Each row is a point on a landscape with many valleys, with its height.
A ball rolls from a point to whichever of its 2 nearest points has the largest drop for the distance, and stops where none of them is lower. Distance is the straight distance between rows; heights are no part of it.
j_615 height 7.78: [100 169 127 146 183 152 141 112 120  71 110 108  78 173 144 111 177 106
 165 120  66 159 172  82 147 145 171 161 108  93 156  91 107 161 136 109
 138  92 116 134 178 170 121 133 141 172 186]
j_344 height 7.01: [ 98 152  78 138 173 114 109 107  96 116  96 123 164 142  87  85  93 112
 108  84 126 135  75 143 160 130 151  99 113 126 152  70 145 143 172 174
 136 126 114  96 138 105 147 152 161 151 122]
j_243 height 1.72: [122  92 128 118  70 160 158 118 124 161 174 149 125 152  76 103 135 101
 149 122 143  74 129 144 128 104 144 111  98 178 123 122 154 103 125  89
  95 149 120 148 201 120 178 124  98 100 170]
j_857 height 6.05: [108 154  99 102 115  76  86 125 121 166  92 111 142 108 121 131  63 123
 151  80 143 145  86 144 164 106 125  87 162 111 165 115 141 131 151 159
 156 118 125  68  84  75 124 121 140 151 132]
j_197 height 3.84: [167 142 146 149 149 173 114 156 134 110 121 125 124 132 139 126 155 171
  94 169 104 200 144  82 112 196 161 136 160  63  92 133  76 141 108 103
 177 104 132 179 140 193  56 112 123 155  98]
j_787 height 7.99: [173 161 175 146 154 112 115 178 128 174 165 109 123  57 183 178 126 136
 155 134 121 154 183 124 146 128 138 134 166 134 104 142 116 132 124 145
 110  71 155  77  71 106  78 123 122 111 135]
j_132 height 6.81: [114 178  86 132 209 119 106  93  89 110  98  96 159 118 103  69 113 161
 117  79  74 145  88 143 163 166 148 109 120 116 116  96 130 170 142 159
 143 112 103 162 174 133 127 143 151 176 125]
j_520 height 2.47: [116 126 142 124  94 136  84 109 165 148 185 162 145 104 153 130 112 107
 104 176 187  97 105 125  77 113 126 129 105 162 131 173 109  96 121 124
 107 100 139 108 107 124 132 113 175 130  97]
j_430 height 3.51: [154 109 181 129 128 124 122 100 195 142 156 159 115  74 159 134 168 149
 147 182 158 137 145 111  93 117 121 146 143 133 108 174 117 119  93 127
 138 126 139 139  77 142  93 117 124  88 121]
j_200 height 2.26: [114 125 165 113 106 114 107 106 171 143 140 142 122 108 145 128 180 124
 176 189 159 185 172  87 123 129 145  99 132  76 125 148 109 146 106  74
 171 114 123 124 119 183  92  89  58 172 169]
j_313 height 0.28: [115 123 118 117 169  99  94 108 151 122 115 146 152 118 145 105 121 131
 151 100 132  78  59 123 159  89 108 143 144 141 177 135 134 104 149 198
 143 132 118 104 107 127 119 165 182 118 103]
j_933 height 1.90: [ 98 112 124  98 106 127 126 127 107 124 116 144 135 158  74 146  98 106
 101 107 143 158 139 160 121 153 111 117  83 141 115  91 188 135 139 123
  84 196 100 122 127 124 160 121 109 129 100]
j_118 height 5.23: [247 126 126 121  89 140 151  92 163 164 162 110 137  82 180 169 154 125
 170 125  86 156 130  83 100  94 162 129 153 128 135 102 153 104  88 110
 153  79 110 133 157 135 124 107  97  93  85]
j_411 height 7.63: [ 63 144 110 137  94  93 121 176  88  85 109 124 174 145  35 125 139 102
  84 162 153 132 187 180 126 138 127  86  86 140 104  92  99 161 140 127
  92 139  83 154  88 131 124 117 176 139 130]
j_236 height 2.48: [117 102 106 109 108  89 126 185  99 118  91 147 199 136  87 147 115  71
  98 132 151 118 141 143 137 114  87 159  88 192 131  78 144 143 131 148
  91 130  89 124  99  85 177 153 196 110  77]
j_549 height 8.44: [121 137 154  93 129  95 115 151 182  90 118  84  74 131 133 159 132 106
 155 153 132 170 178 104 143 131 116 137 206 106 129 122 130 156 100 160
 132  99 134 134  65 167 114  72 125 165 186]
j_714 height 4.89: [182 155 132 130 130 151 143 103 110 169 155  99 124  68 179 142 160 130
 174  84  88 178 118 109 113 115 159 146 150 129  85 112 168  86 118 116
 154 102  91 125 161 162  90 123  84  52 117]
j_272 height 1.38: [147 100  98  96 111 140 120 102 129  91 112 143 152 160 111 132  73 151
  61 135 139 144  71 136  84 147 115 124 147 137  79 105 115 167 124 129
 116 125 166 157 147 165 175 136 133 146  68]
j_219 height 5.83: [130  89 116 121  84 152  99 107 129 136 108 133 142  82 153 117 111 137
  88 117 107 105  84 105 100 138 102 134 101 161 111 159 160 155 144 110
 135 158 166 113 101  93 148 118 147 107 115]
j_292 height 7.14: [105 160 153 143 159 160 141 183  91  91 100 130 116 133 141 130 157 115
 126 115  74 114 180 102 126 121 145 176 119 171 116 110 134 148 110 128
  84 155 110 118 107 101 142 131 151  92 144]
j_513 height 4.14: [139 102 119 153 163 135 123 161 136  81 134 155 109 170 165 157 132 185
 103 126 127 113 113 135 119 121 111 165 134 106 128 161 104  66 127 152
 118 141 136 148  70 144  93 181 148  86  47]
j_968 height 1.11: [ 97  70 107  87  75 105 121 126 116 153 122 123 178 101  70 127 132 130
  87  95 160 103 137 188 144 136  95  90  84 174  94 108 148 134 166 154
 108 190  92 148 142 129 169 137 107 152 111]
j_146 height 1.42: [110 164 136 144 127 170 152  96  76 132 138 178 156 141 121  93 108 145
  47 109 125 143  97 123  87 183 125 121  47 124 121 114 141 137 161  72
 119 171 124 162 225 160 131 155 118 160  93]
j_211 height 0.40: [ 75 174 153 129 171 116 144  82 115 132 134 163 140 107 127 117 168 146
 174 179 156 109 179 170 123 104 135  95  74 114 143 115  88 119 129 104
 134 117 108 106 183 128 119 149 121 107 143]
j_750 height 7.21: [164 114 129 131 134 139 151  81 125 169 123 161 110  67 183 116 128 189
 148 138 118 157 123  76 100 123 105 147 141  66 118 127 129  98 144 115
 176 144 137 108 188 113  86 132  75 111  87]
j_763 height 7.43: [186  99 136 119 131 117 147  87 180 184 107 131  89  62 185 126 114 178
 152 122 125 128 118 126 104 124  84 160 176  89 102 174 129  76 130 146
 169 136 135 107 113 109  73 125  88  96  89]
j_122 height 7.82: [100  80 131  63 166  93 127 129 135 101  84 170 138 130 152 172 112 137
 136 164 146 107 144 145 138 136  76 174 136 143 138 131  95 144 115 165
 105 142 155 107  98 114 146 176 141 167  75]
j_265 height 5.21: [133 140 128  90 153 112 122 137 186  48 131 112 112 177 138 155 114  96
 142 171 104 164 162  89 116 124 122 149 169 125 173  94 103 163  79 178
 129  78 145 132 118 129 152 133 204 134 149]
j_274 height 0.39: [157 190 136 135 107 103 105 115 144 160 147 100 158  36 163 119 108 164
 137 154 144 135 138 128  98 120 141  82 139 116  91 175 116 157 139 112
 172  92 166 116 109  79  63  79 126 136 142]
j_87 height 8.15: [159 119  98 147  34 156 135 132 143 180 199 142 169 181 132 120  51 116
 109 120 157  68 106 140 105 130 150 117 121 173 119 103 105  98 119  89
 112  74 159 136 191 100 197 122 126 150 137]
j_499 height 1.32: [112 114 124 134 178  69 123 117 177 102 122 100 122 124 111  81 144 136
 176  88 156  85  88 153 182 116 109 110 161 133 197 150 145 126 175 206
 139 133 153 101  84 165 106 138 155 142 142]
j_517 height 7.77: [ 89 130 122  95 111 116 113 174 115  64 107 131 151 171  60 165  82 116
  84 191 152 163 185 161 101 166 137 122 102 127 106  71  86 150 118 130
  85 127 107 143 132 118 161 133 150 160 121]
j_733 height 2.96: [129 111 149 137 138 153 115 107 174 141 144 137  81 117 139 110 169 140
 145 143 136 119  83 114 115 115 118 138 163 114 125 207 141  85 134 142
 141 161 122 128  76 151  67 101 136  88 124]
j_828 height 2.32: [ 99 135 110 150 104 139 141 124 106 171 163 154 136 151 100 103 132 111
 171 124 154  68 138 165 153 108 145 111 100 139 162 135 122  68 147  92
 119 134 103  99 203  82 152 153 105 132 164]
j_106 height 3.94: [145  86 112 127  86 130 112 114 144 195 147 147 126 114 158 125  62 175
 101 107 153  71  87 137 124 117  91 139 136 112 126 165  88  87 161 124
 137 122 172  98 145  82 129 147 102 167 112]
j_455 height 6.33: [152 123 120 106 180 149 124 112 131 154 111 100 152  58 167 104 116 166
 137  87  68 107  99 105 127 117 108 152 129 157  97 104 159 156 129 140
 140 147 146 155 142 100 152 134 126  71 109]
j_667 height 4.37: [180  91 124 123 137 108 139 122 175 168 169 142 124 159 131 137  91 156
 133 107 188  91  76 154 133 115  95 138 150 116 125 158 107  63 115 158
 132 119 145 119 121 119 148 157  92 138  96]
j_434 height 7.48: [ 81 142 149 146 160 116 135 176 122  95 113 148 146 133 141 157 176 103
 129 173 132  65 182 127 134  94  96 142 102 140 166 158  73 129 119 140
 103 122 107  79  68  90 128 148 206 139 117]
j_262 height 2.53: [135 119 120 102 121 167 137 133 108  93 106 131  99 181  88 158 114  90
 105  94  91 184 118 114 134 149 157 127 132 137 124 110 189 136 123 117
  94 201 102 133 108 158 142 119 101  91 120]
j_571 height 4.30: [ 95 136 126 115  93 125 108 100 126 133 120 148  99 167  99 149 111  60
 153 135 147 142 113 126 147 128 139 113 100 125 196 130 146 149 127 128
 117 108 106  50 129  95 163 132 167 144 159]
j_959 height 3.29: [143 149 132 185 127 143 123 181  83 143 139 113 154 123 126 128 104 116
  82  77 113 114 120 138 124 119 148 118  92 172 131  71 136 119 138 125
 121  96 116 135 109  73 156 132 160  46 113]
j_414 height 3.62: [136 113 131 150  95 156 121 116 120 164 138 145  69 126 106 106 148 126
 135 119 130 135  95 127 133 138 126 105 149  81 115 200 144  77 173 100
 162 153 128  97 101 113  53  76  94 136 121]
j_73 height 4.72: [154 106 151 118 109  90 131 105 219 148 169 150 102 135 122 149  98 125
 130 158 205 109 109 168 123 120 100 138 155 111 113 170 119  80  92 178
  96 135 129 160  94 168 124 148 100 124  86]
j_555 height 3.22: [129 123 129 147 168 137 131 141 118  79  98 138 105 155 124 137 124 190
 119 148 144 155 153 114 123 160 141 145 148  72  96 128  84 123  99 120
 142 145 140 172 134 153  99 143 111 171  78]
j_780 height 1.54: [147 137 114 106 168 107 148  81 112 115  76  84 127  99 130 115 135 159
 142  93  90 187  98 112 117 169 142 120 157 109  90  97 172 202 112 141
 163 158 143 149 166 148 146 131  98 172 144]
j_143 height 4.17: [201  94 158 191  87 161 159 153 125 173 168 124 110 130 155 127 148 126
 134 128  89 169 156  94 126 153 153 117 149  85 101 122 142 108 115  62
 195  89 145 127 128 126  99  89  27 144 168]
j_147 height 4.95: [120 121 131  85 140 148 114 140 161  42 114 141 127 205 139 166  96 106
  88 190  68 147 134  68  90 105 147 191 158 131 154  88  97 137  98 155
 107 118 129 150 133 142 141 159 200 151 102]
j_42 height 7.98: [ 73 105 110  84 172  94 123 144 139  57  65 143 107 172 115 136 125 121
 118 181 141 112 162 119 130 122  94 154 151  98 165 111  86 152 128 179
 132 145 136 106 107 146 123 169 165 207 122]
j_469 height 3.75: [142  98 132 162 150 132 129 121 118 111 147 160 118 148 149 140 102 199
  94 153 167 127 126 150 110 155 104 157 115  90 105 137  87  88 129 133
 125 113 154 176 133 169 100 166 112 107  63]
j_57 height 7.47: [ 75 139 122 128 121  88 131 168 132  83 114  99 140 155  36 119 134 105
 146 137 170 141 155 180 144 125 101  73 137 130 138  65 126 153 130 173
 107 113  98 153  93 136 136  88 163 131 170]
j_302 height 3.82: [134  91  91 123 141  99 119  92 120 157 119 132 121 154 123 102  94  99
 145  70 117  94  64 105 206 125 162 125 152 129 208 120 161 110 152 155
 113 147 115  68 176 103 152 151 143 173 146]
j_833 height 3.06: [150 140 112 102 154 139 149  95 118 112 118 129  92 177 103 167 127  64
 168  89  83 162 103  99 157 107 159 149 113 124 166  90 200 131  98 110
 106 173  83 113 160 149 147 153 112  83 124]
j_210 height 4.50: [127  67 118 153 151 141 157 142  87  88 129 158 113 177 136 139 152 148
  71 118 109 100 120 172 120 132 104 186  91 130 110 138 131  81 142 117
 104 196 132 157 112 168 114 175 120  59  50]
j_931 height 8.28: [112 180 129 173 194 138 153 150  70 114 103 131 117 117 133 105 129 124
 150  78  94  88 142 103 176 131 153 130 113 105 150 123 118 137 159 134
 104 145 121 106 163  79 134 160 133 147 155]
j_731 height 2.24: [108 110 123 125 129 116 115  99 162 116 119 101 104 122  98  97 169 114
 158 112 135 106 106 132 158 107 107 107 171 129 130 181 165 118 141 156
 121 151 128 135  83 166 104 100 133 124 164]
j_909 height 6.57: [140 147 106 159 196 130 141 146  93 106 103  99 157  98 144  93 130 195
 130  75  57 117  93 124 142 142 126 151 124 130  88 100 118 169 120 161
 141 125 153 169 142 102 164 145 121 149 108]
j_465 height 2.27: [148 132 164 161 144 128 124 144 116 145 131 128 142  55 183 152 134 190
 102 154 140 141 185 134  99 144 139 116 118 113  88 114  97 156 117 107
 137  80 169 140 140 101 106 130 110 109 124]
j_947 height 8.11: [135 224 130 158 204 128 180 125  55 128 111 107 151 114 149 124 132 127
 146  78  65 143 146 116 145 146 164 108 106 100 103  98 135 169 140 121
 129 117 108 115 167 103 133 138  89 183 164]
j_589 height 4.53: [157 131 158 140 147 149 157 121  98 152 134 135  89 108 140 141 141 127
 170  73  92 134 124 143 137 105 144 151 110 138 118 125 165  93 130 116
 112 142 104 146 135 146  93 126  73   9 112]
j_284 height 2.92: [128 114 125 149 127 116 128 190  87 136 155 140 175 142 127 137 105 107
  88 121 149  84 138 170 107 113 110 156  58 184 134  77 129 119 128 114
  92  89 107 121 117  82 185 175 180  65  86]
j_59 height 2.04: [145 134 111 116 149 167 146  84  96  98 123 176 145 164 136 112 116 138
  88 119  96 146 101 101 107 152 148 148  81 128 113 101 132 122 123 100
  89 115 114 162 199 156 156 159 116 142  73]
j_645 height 3.99: [ 97 119 123  94 124 171 111  90 121  92 115 140 136 158 105 119 146 141
 107 173 123 165 120 125  98 139 131 137 107 128 107 109 128 154  87 116
 126 164 124 179 136 195 124 115 143  99 112]
j_113 height 7.22: [ 87 130  95 150 133 137 104 138 108 120 117 142 126 156  85  87 136 108
 111 115 122  99  58 113 153 134 150 109 120 144 146 152 126 117 159 142
 117 149 125 113 104  99 127 125 178 154 156]
j_4 height 6.58: [124 114 121  90  61  98 117 119 109 148 105 133 143 133 121 157  66 160
  92 137 170 194 131 161 107 165 121 102 129 122 107  85 159 130 134 101
 153 127 160 135 129 133 153 109  78 155  96]
j_165 height 0.25: [101  67 102 124  70 114 108 144 101 162 156  95 192 120  93  85 109 126
  47  84 141  76 104 185 112 123 101 130  88 195 105 125 149 118 162 121
  98 191 112 139 157 132 177 143 122  94 100]
j_536 height 7.31: [117 149 136 158 132 110 135 192 127  97 142 120 146 171  69 150 123  98
 152 122 172 109 149 159 157 119 143  93 141 128 138 101 125 111 104 142
 105  83 123 134  93 101 164 126 144 127 158]
j_538 height 3.33: [139  77  89 120 111 121  92 108 146 164 157 125 134 155 104  86  75 137
 110  86 137  96  32 123 172 120 140 119 178 129 156 142 122  88 157 155
 115 140 133  94 144 128 133 157 152 185 118]
j_347 height 7.32: [ 92 134 137 147 164 147 132 176 138  55 115 139 110 157 146 124 184 115
 127 146  85  85 157  98 138 106 129 170 133 150 155 161  83 129 121 132
 111 153 131 111  92 124 123 134 182 165 149]
j_924 height 7.93: [127 209 135 157 181 117 158  94  83 125 130 117 137 145 166 136 163  99
 161 134  90 147 176 110 136 123 177 118  68  97 159  82 101 157 137 106
 155  57 105 124 197 122 143 140 115 178 176]
j_468 height 3.59: [117 140 156 117  92 159 105 123 119 127  95 137 114 102 119 119 138 158
 117 184 134 182 137 136 101 159 146 105 109 125  93 153 134 145 103  92
 145 129 143 161 104 181 103  82 110  84 122]
j_869 height 7.83: [155 132 172 121 131  99 107 179 182 140 137 129 101 105 169 193 116 141
 132 143 152 170 179 129 135 148 134 129 170 123 107 141 102 139  95 165
 120  78 147 120  47  91 104 108 101 155 101]
j_800 height 2.00: [ 99 158 114 149 119 136 102 102 126 134 158  77 171  64 101  67 167 153
 131 139 114  35 108 151 142  88  98  84 104 158 127 197  95 149 144 116
 149 162 133 139 149 112 147 119 162 100 162]
j_865 height 2.06: [119 140 108 137 117 170 109  89  95 148 153 158 146 141  97  78  83 133
  72  80 121 133  66 106 124 156 157 118  84 133 146 133 163 105 187 100
  99 177 111 139 221 123 133 157 119 171 121]
j_986 height 8.30: [ 89 152 152  86 135  99 103 117 201  56 110 107  69 162 156 129 145  95
 155 158 134 168 181 113 121 109 109 145 161  99 155 131 122 179 139 183
 134 126 132 139  54 203  81 103 161 131 156]
j_601 height 6.97: [141 126 157 132 148 145 157 233 127  85 108  93 138 155 100 164 128  91
 129 121  79 116 200 117 141 100 141 177 153 191 112  85 121 143  78 140
  83 130 112 149  91 113 179 128 136 104 138]
j_246 height 1.49: [108 163 139 134 199 140 132 105 108 104 114 121 134  65 148  94 169 179
 161 153 144 110 155 139 131 116 121 109 108  97 102 156  85 152 131 131
 145 123 137 145 134 145  92 148 137 127 142]
j_457 height 3.45: [111 163 127 134  99  92 141 125 116 160 157 105 125 153  86 153 125  76
 193 135 169 139 158 181 151  92 128  65 103 117 177 115 125 113 130 122
 150  68 100  87 157 128 149 123 116 130 203]
j_506 height 6.55: [137 100 167 107 115 132 121 171 160 104  87 100 101  97 159 183 132 135
 129 125 100 113 148  81 117 127  95 164 181 186 103 144 134 169 114 149
 116 129 152 116  38  73 138  97 142 127 107]
j_444 height 3.91: [ 78 157 137 122  74 110 121 139 102 145 112 114  93 153  73 144 149  37
 174 128 152 144 149 154 173  99 130  69  88 137 196 117 172 132 159 107
 117 124  77  58 101 128 131  92 133 137 188]
j_764 height 6.78: [154 122 155 130 167 142 140 216 157  96 114  88  86 134 146 169 149 126
 134 123  85 107 192  91 140 131 121 180 204 163 111 133 110 151  82 146
 106 135 139 160  66 128 143 109 139 126 145]
j_494 height 7.00: [137 120 122 110 117 116 143  77 106 181  95 130 126  82 151 118 124 177
 142 122 163 158 121 147 113 149 109 130 121  80 120 117 136  97 139 110
 161 191 153 141 203 147 100 141  44 124 108]
j_234 height 4.99: [152 115 135 137  70 156 140 122 121 184 124 130 104 113 159 139 104 124
 112 103 114 122 126 124 113 123 138 119 120 120 131 115 152  94 142  84
 145 130 143 114 142  88 135 113  73  84 137]
j_249 height 4.33: [103 127 102 119 175 157 135 100 110  89 103 131 168 126 136  95 173 142
 112 148  76 121  91 113 114 131 119 156 107 153 111 142 113 145 113 130
 122 171 128 162 141 160 128 137 164 100 110]
j_897 height 7.65: [ 93  92 129 105 169  78 141 179 128  99 110 147 170 126 122 145 156 119
 121 134 165  48 139 151 169  96  59 164 127 153 164 146  94 124 133 162
 103 138 127  86  64 101 165 182 163 180  98]
j_741 height 1.20: [ 93 139 122 105 159  84 111  98 181  88 149 148 139 160 140 116 150  94
 135 147 156 105  99 148 116  92  88 140 136 129 169 145 129 127 121 199
 120 114 115 111  93 153 135 141 206 133 129]
j_389 height 1.36: [100 127 155 103 126 125 115  82 136 143 127 139 113 130 127 138 173 123
 190 179 188 139 174 129 138 109 145 105  90  96 149 124 108 118 108  89
 135 130 126 109 179 173 137 136  83 154 173]
j_85 height 8.14: [ 70 139 141 101 149 113 107 140 197  41 118 118 121 168 129 141 142 122
  97 199 143 144 193 136 114 122  94 144 179  92 143 134  79 138  99 180
 135 138 139 160  70 159 114 148 169 170 139]
j_81 height 8.03: [129  94 122 143  58 133 144 159 121 164 175 125 181 153 113 133  82 143
  99 148 195  73 159 198  98 126 112  85 109 170  93 112  95 119 131 110
 126  75 135 144 157 108 182 132 122 133 145]
j_990 height 3.02: [ 96 119 152  87 100 133 115 131 160 103 124 137 117 137 110 160 157 126
 131 186 177 200 177 127 143 149 172 120 124  81 114 123 126 116 109  93
 134 130 112 150  91 198 101  98  83 122 127]
j_604 height 5.31: [118  73 127 125  13 160 157 117 146 187 137 151 101 114 135 116 111 107
 108 105 114  95 112 103 128 130 123 125  94 129 135 172 164  81 174  82
 113 173 139  74 191  76 138  94  83 106 160]
j_415 height 8.58: [170 147 154 129 139  84 133 139 177 134 166  90  83 159 158 155 154  82
 191 122 142 162 146 101 156 126 133 141 189 100 141 137 146 148  90 151
 136  39 125 112  78 141 127  91 104 160 205]
j_576 height 6.79: [117 134 100 118 114 118 132  86 106 157 110 146 162 116 122 117  61 194
 103 131 181 164 118 189  85 161 110 103 118  94 112  95 134 119 133 116
 161 150 138 159 187 164 133 141  85 132  80]
j_453 height 2.52: [125 134 110 122 200 121 140 129 113  88  81 113 119 136 105  97 139 199
 118 148  98 169 108 126 144 176 121 123 160  86  81 129 110 176 110 141
 136 150 146 171 155 173 108 151 101 181 132]
j_17 height 2.71: [120 108  88 121 108 146 100  83  96 161 150 141 105 153  97  81 115 119
 125  98 139 122  40 128 144 140 151 121 136 140 154 150 151  72 161 130
 119 178 107 113 179 146  98 155 111 118 123]
j_826 height 2.94: [168 109 136 177 115 131 168 136 121 147 119 122 116  89 161 110 129 184
 107 144 131 152 147 129 110 174 122 104 123  93  89 135 118 151 135  85
 175 109 170 183 142 133 132 115  78 120 131]
j_485 height 5.76: [122 159 107 112 134 100  94 110 134 114 110 120 127 160 114 139  87  94
 163 107 136 183  68 141 138 114 144  97 152 102 166  91 166 101 131 167
 153  92 121 113  99 132 110 108 166 123 137]
j_192 height 8.17: [126 193 168 134 139  96 120 156 103 163 128  99 128 104 165 178 122 112
 180 157 150 167 193 127 170 102 125  93 133 106 149 158 104 154 126 117
 123  77 131  53  84 100  83 120 119 157 155]
j_727 height 4.64: [168  79 118 179  75 147 189 138 116 168 161 139 100 161 139 151 113 151
 132 106 134 131 143 137 132 140 137 112 119  97 109 139 132  77 130  68
 155 117 145 142 156  86 129 130  51 134 158]
j_126 height 4.18: [161 119 144 189 147 170 175 157  85 129 127 109  98 103 146 108 159 126
 132  51  66  97 113 105 139 132 141 157 119 141 101 136 165 109 146 118
 111 146 133 160 138 117 128 128 113  57 126]
j_806 height 4.23: [105 121 125 146  94 166 121 107 133 138 140 139  83 125  95  87 176 130
 157 143 126 105 113 110 146 143 152  89 126  93 123 221 121 124 171  65
 168 155 127 129 164 120  70  83  86 176 181]
j_874 height 7.62: [189 134 152 147 133  93 136 132 173 160 132 121  91  70 193 157 122 191
 136 137 147 162 153 127  97 165 100 136 177  81 104 155 123 125 125 149
 168  89 147 107  76 109  74 116  69 129  97]
j_539 height 3.52: [143 100 150 120 130 141 156 122 130 136 135 101  92 152  74 152 157  71
 199  94 120 122 120 133 169  97 148 117 139 149 141 106 193 132 111 108
 114 147  90 112 135 155 159 124 108  63 152]
j_63 height 8.72: [166 154 148 143 150 115 134 131 133 149 180  95  73 103 154 110 183  89
 189 121 124 140 155 111 142 123 124 155 197  97 104 158 155 143 123 136
 152  75 104 146  90 190  89  74  78 131 199]
j_293 height 2.39: [114 118 105 135 166 116 112  91 132 125 139  93 162  86 130  58 185 165
 119 140 123  60  88 142 114 121 113 116 122 111 119 199  96 141 141 125
 155 136 141 151 161 146 113 156 153 150 144]
j_597 height 4.32: [157 117 138 149 119 192 105 164 144  78 127 148 101 171 136 135 110 142
  59 162 105 169 134  66 100 166 175 173 140  97 114 136  83 123 126  91
 145 121 143 173 101 156  87 102 153 138 105]
j_788 height 4.66: [134 143 123 117 138 170 110 119 139  84 103 172 120 147 166 146 111 130
  83 188  91 156 140  63  88 135 158 180 126 125 128 128  87 159  96 108
 124 128 149 131 122 128 110 137 179 149  89]
j_628 height 8.25: [156 127 107 148  51 189 136 103 159 174 197 164 163 125 177 109 119 135
 120 134 125  50 114 104  95 119 149 135 111 153 137 148 114  76 137  87
 133  77 138 136 221 104 158 126 138 150 121]
j_134 height 1.25: [ 80 124 121 134 116 123 110 147 104 135 143 119 188  81  99  87 180 120
 106 116 124  51 113 169 129  82 100 121  81 199 138 156 131 123 149 119
 123 166 110 114 128 106 149 135 162  61 130]
j_558 height 7.42: [ 83 166 119 161 120 135 133 133  92  85  97 104 108 141  74 117 165  99
 130 125 126 101 147 140 156 128 142  77 117 127 144 139 132 172 173 126
 111 161 123 106  96 138 108 111 167 168 174]
j_554 height 3.03: [158 146 163 118 151  99 120 117 140 147 138 114 127  69 147 125 164 161
 160 193 161 186 170 112 102 138 141 105 157  77  90 140  92 168  92 123
 176  98 145 153 133 173  77 108  90 148 142]
j_390 height 0.43: [151 110  99  91 126 128 119  75 133 140 114 122 163 130 121 107  81 137
 123 114 119 149  82 125 111 153 143 107 145 130  96  86 144 176 116 134
 134 125 169 149 186 121 184 114 108 188 134]
j_343 height 2.54: [151 171 139 113 161 163 156  98 120 101 134 144 143 130 150 145 143 119
 113 122  66 176 135  89 108 140 160 151  83 162 120  76 166 171  83  99
 103 122 108 168 193 154 170 114  99 131 104]
j_420 height 4.67: [134  99 135 130 145 159 146 133 120 110  94 160 127 151 154 126 148 146
  70 122  81 141 132  96  93 148 105 177 105 149 112 125 144 132 127 119
 109 210 143 152 110 151 113 143 136  64  82]
j_851 height 7.91: [120 101 112 125 120  93 134 162 102 122 150 112 187 158  68 136  97 126
  98 169 187 116 163 193 110 151 116  88 107 140  87  79 107 147 116 140
 106  82 117 165 135 103 185 138 126 153 117]
j_44 height 1.94: [ 90  87 110 101 103  88 120 160 118 136 143 127 203 118  80 119 164  70
  95 143 161  52 103 168 133  87  89 140 102 198 121 109 135 140 146 135
  92 154 100 106 107 110 169 150 180 130 110]
j_848 height 1.89: [104 142 124  82  96 124  91 108 176 127 147 163 132 155 120 141 105  76
 125 170 169 142  99 149  95  94 124 124 136 151 148 148 132 106 106 162
 105 122 119 113  86 155 118 116 202  66 102]
j_544 height 7.61: [ 85 174 114 142 169 150 135 125 100  60  73 104  94 156  98 101 141 118
 115 138  99 135 187 114 139 136 140 150 131 116 143 117  99 188 137 118
 137 162 127 127 134 180 100 120 162 185 164]
j_565 height 6.34: [145 141 102 106  97  89  70 102 106 158  94 112 132 109 147 165  64 141
 106 108 160 189 104 144 103 144 130  99 152 115 114 113 144 111 134 141
 175 110 144 102  76  77 119 118 117 129 108]
j_399 height 7.15: [148 143 147 181 148 142 151 239 123 115 141  97 116 158  93 155 134  80
 179 102 119  99 154 119 173 106 149 157 157 170 168 102 138 114  96 136
  85  92 107 129  91 124 168 104 154 123 181]
j_812 height 3.58: [172 123 148 160 103 132 152 144 122 190 161 108 133 103 147 105 151 162
 161 158 136 184 162 127 104 167 134  82 157  96  66 143 118 142 107  76
 190  97 153 176 151 165  90  90  34 141 148]
j_786 height 4.22: [119 120 106 126 138 124 144 103 127 133 118 176  95 202  99 154 117  59
 169  96 123 132  68 117 187 116 134 130 125 128 225 129 146 104 154 132
 108 137 101  58 158 120 137 161 163 158 139]
j_927 height 3.01: [126 145 151 101  87 113 106 110 197 188 151 146 125  88 157 149 143 122
 151 167 182 123 139 132 106 104 105 133 131 126 144 195 117  95  98 126
 125 124 133 114 108  97 113 105 136 125 148]
j_198 height 5.49: [133 150 130 100 139  94 132 130 149  88 119 114 111 171 159 171 110  64
 188 117 101 182 114 103 149 108 141 148 156 120 199  91 161 140  89 165
 146  85 114 115 107 147 107 123 201 107 128]
j_307 height 6.32: [138  53 130  73  90 120 135 154 158 104  77 139 101 139 126 177 128 117
 122 103  94 106  93 101 152 113  94 155 155 188 131 166 165 137 115 170
 105 172 149 109  45  78 157 120 141 136 102]
j_386 height 1.52: [182 168 149 155 160 131 113 124 148 156 173 106 148  63 176 121 141 167
 127 129 121 145 134 130  89 135 160 102 158 131  93 137 107 144 108 142
 142  49 140 167 122 110  98 105 136 110 130]
j_303 height 2.95: [125 190 130 178 127 107 156 143 105 186 173 131 135 144 135 127 130 111
 206 126 159  89 150 150 171  92 165  81 117 118 171 150 104 105 137 115
 140  83 111  91 153  71 142 137 119 152 189]
j_559 height 6.07: [140  74 112 105 121 126 118 119 118 148  92 114 118  97 133 122 120 139
 105  82  83 113  59 108 141 118 115 146 146 181 121 134 184 133 137 166
 114 183 144 120  83 112 158 133 133  79 111]
j_263 height 5.59: [120 103 102  84  37 164 129 103 127 182 134 149 131  71 168 118  82 116
  80 115 121  96 118  92  89 123  84 161  88 157 155 150 151 124 169  92
 112 175 162  81 178  81 151 122 138  96 122]
j_443 height 3.74: [157 168 131 208 145 161 151 139  61 147 131 100 146  89 162 103 115 162
  69  51  60 118 124 141 134 145 140 135  96 130  92 113 133 127 161 103
 140  95 140 166 140  94 126 123 133  55 129]
j_171 height 1.06: [120 103  95 127  82 136 119 107 116 185 176 120 155 118  81  89 108 118
  98  72 155  87 108 164 122 127 129 109  87 182 137 115 155  81 162 101
  93 183 109 124 202 119 152 119 100  55 144]

For each start below, name the point where the ball stops.
j_494: j_390
j_147: j_390
j_714: j_134
j_571: j_165
j_63: j_274
j_415: j_274
j_615: j_274
j_851: j_274

Call two points neighbours if one is among the 2 nearest of the other. Go from one point of each pair to the other, from neighbour to neighbour, staying as low as possible. Name the highest point that can't be avoided.
j_165, j_146: j_571
j_211, j_134: j_293
j_146, j_274: j_645
j_274, j_134: j_812
